Points, in no order, along strands that fork and pass close to each other.
Points whose rows are less than 3.98 apart are linked; no others are. Some points are linked to none.
j498: [ 5.05 -4.35  5.83  2.05  0.85 -4.93 -2.93 -2.25]
j796: [ 5.45 -3.95  1.23  4.77 -3.06 -3.74 -1.92 -0.85]
j225: [-4.70 -0.30 -1.91 -1.54 -4.29  2.20  4.28  0.99]
j908: [-4.81  2.22 -6.92  0.08 -2.47  5.17  3.21  4.09]
j151: [ 2.27  3.30 -1.84  0.63  2.12  0.88 -1.46  0.21]
j129: [ 3.85 -6.86  7.87  0.47  0.09 -3.09 -1.77 -1.76]
j243: [ 4.53 -0.75  3.84  0.49  5.20 -4.17 -6.17 -3.03]
j358: [ 2.34 -2.56  4.32  0.09  0.25 -2.74 -0.60 -2.12]
j307: [-0.49  1.50 -0.87 -0.78 -0.58  0.16  0.84  0.12]
j791: [-6.08  5.22 -3.77 -4.27  0.17  4.52  3.88  1.04]
j18: [ 0.18  4.46  1.19 -2.76  6.42 -0.27 -3.28 -1.52]
j572: [-2.06 -4.56 -1.69  1.48 -7.02  0.50  3.89  1.13]
j58: [ 1.68  3.31  1.99 -1.76  6.61 -1.43 -4.76 -2.15]
j526: [ 4.04 -3.58 -1.58  5.53 -4.82 -2.05 -1.03  0.64]
j483: [ 5.52 -4.19 -0.61  6.20 -4.58 -3.19 -1.81  0.25]
j226: [ 1.61 -0.35  2.06 -0.03  0.10 -1.74 -0.89 -1.13]
j370: [-3.51 -2.25 -1.66 -0.22 -5.73  1.24  4.50  1.15]
j511: [-3.39  0.87  1.08 -3.60 -0.95  0.80  2.65 -0.85]
j184: [-1.66 -0.58 -7.96  4.62 -3.14  3.57  1.55  5.40]
j880: [ 3.21 -7.33  8.24  0.10 -1.45 -1.31 -0.18 -0.65]
j103: [ 4.39 -5.71  6.78  1.86 -0.48 -3.88 -2.14 -1.81]
j971: [ 1.90 -4.32  5.59 -0.13 -0.49 -2.45 -0.25 -1.57]
j357: [ 2.03 -2.75 -6.76  6.90 -4.69  1.26  0.07  4.47]
j197: [-0.69  5.11 -0.45 -2.79  4.42  1.61 -0.53  0.00]
j313: [-5.37  6.13 -0.14 -6.39  3.31  2.60  2.03 -0.71]
j316: [ 2.66  2.19  2.57 -0.79  5.55 -2.11 -4.58 -2.26]
j912: [-3.73 -0.14 -8.10  3.01 -3.07  4.99  2.57  5.60]
j741: [-0.09 -0.81 -1.79  1.41 -3.92  0.16  1.38  0.55]
j873: [ 0.26  1.06  1.23 -0.74  0.00 -1.26  0.01 -0.96]
j35: [ 4.77 -1.81  4.24  2.08  1.94 -4.34 -4.30 -2.70]
j565: [-5.27  2.81  1.78 -5.62  1.92  1.64  2.63 -1.65]
j467: [-0.79 -2.08  0.68  0.21 -3.62 -0.30  2.37 -0.33]
j402: [ 3.03 -1.91 -0.90  3.94 -3.40 -2.02 -0.42  0.60]
j868: [-4.59  6.50 -2.97 -4.38  2.39  4.32  2.53  0.71]
j27: [ 3.47 -2.41 -6.79  7.87 -2.35  1.72 -0.32  4.47]
j24: [-2.62  7.52 -1.84 -4.68  6.58  4.30  0.71  0.45]
j491: [ 2.38 -3.18  6.64 -1.99  5.34 -3.60 -4.64 -3.98]
j661: [-1.73 -6.24 -0.80  2.47 -7.61 -0.05  3.89  1.38]
j486: [-4.23  1.52 -7.67  1.66 -3.16  4.49  3.49  4.43]
j174: [ 2.08  0.80  3.07 -1.16  4.10 -3.06 -3.63 -2.55]
j975: [-0.32 -2.47  5.56 -3.15  2.88 -2.01 -1.20 -2.76]
j875: [ 0.46 -1.32 -7.72  6.56 -3.38  3.17  1.03  5.28]
j170: [ 0.52  0.18  3.76 -1.98  3.64 -2.57 -2.01 -2.76]
j273: [-1.28  3.75 -1.74 -1.80  0.78  1.62  0.93  0.46]
j435: [-4.18  0.28  0.24 -2.61 -2.19  1.22  3.67 -0.13]
j182: [ 6.14 -2.36  1.56  4.33 -1.55 -3.62 -2.87 -0.84]
j120: [ 5.08 -1.98  4.28  1.28  3.86 -4.88 -5.01 -3.28]
j315: [-3.96  7.01 -1.96 -4.92  4.74  3.82  1.27  0.29]
j743: [-1.88  4.77 -1.47 -2.95  2.73  2.35  1.06  0.02]
j614: [ 1.34 -1.67 -5.19  5.33 -4.22  0.78  0.15  3.18]
j899: [-6.33  4.52 -5.20 -3.47 -0.72  5.87  4.34  2.42]
j619: [-5.98  4.60  1.78 -7.34  3.33  1.71  2.06 -1.78]
j707: [ 5.42 -1.01  2.50  3.05  1.00 -4.10 -3.44 -1.68]
j409: [ 0.89 -3.61  6.77 -2.79  4.19 -2.99 -3.34 -3.81]
j177: [-0.28  5.09  0.52 -3.17  5.18  0.74 -1.86 -0.95]
j463: [-5.76  3.32 -6.22 -1.31 -2.00  5.02  4.02  3.12]
j237: [ 2.39 -1.28  1.10  1.74 -1.89 -1.79 -0.53 -0.24]
j918: [ 0.33 -0.92 -4.05  3.47 -4.00  0.73  0.90  2.17]
j63: [-3.49  1.55  2.25 -4.54  1.17  0.57  1.96 -1.52]

A fork is a point with three links, a tip a point with one. Leave the first point through the second and follow the links. Name the first fork or tip that comes.
j63, j565: j315
j908, j486: j357
j237, j402: j35
j526, j402: j226
j225, j370: j661
j316, j174: j491
j498, j103: j880

A fork is a point with three links. Follow the links from the first point to the second and name the forks in between, in order.
j971, j873: j226
j707, j103: j35
j313, j463: j315
j614, j486: j357
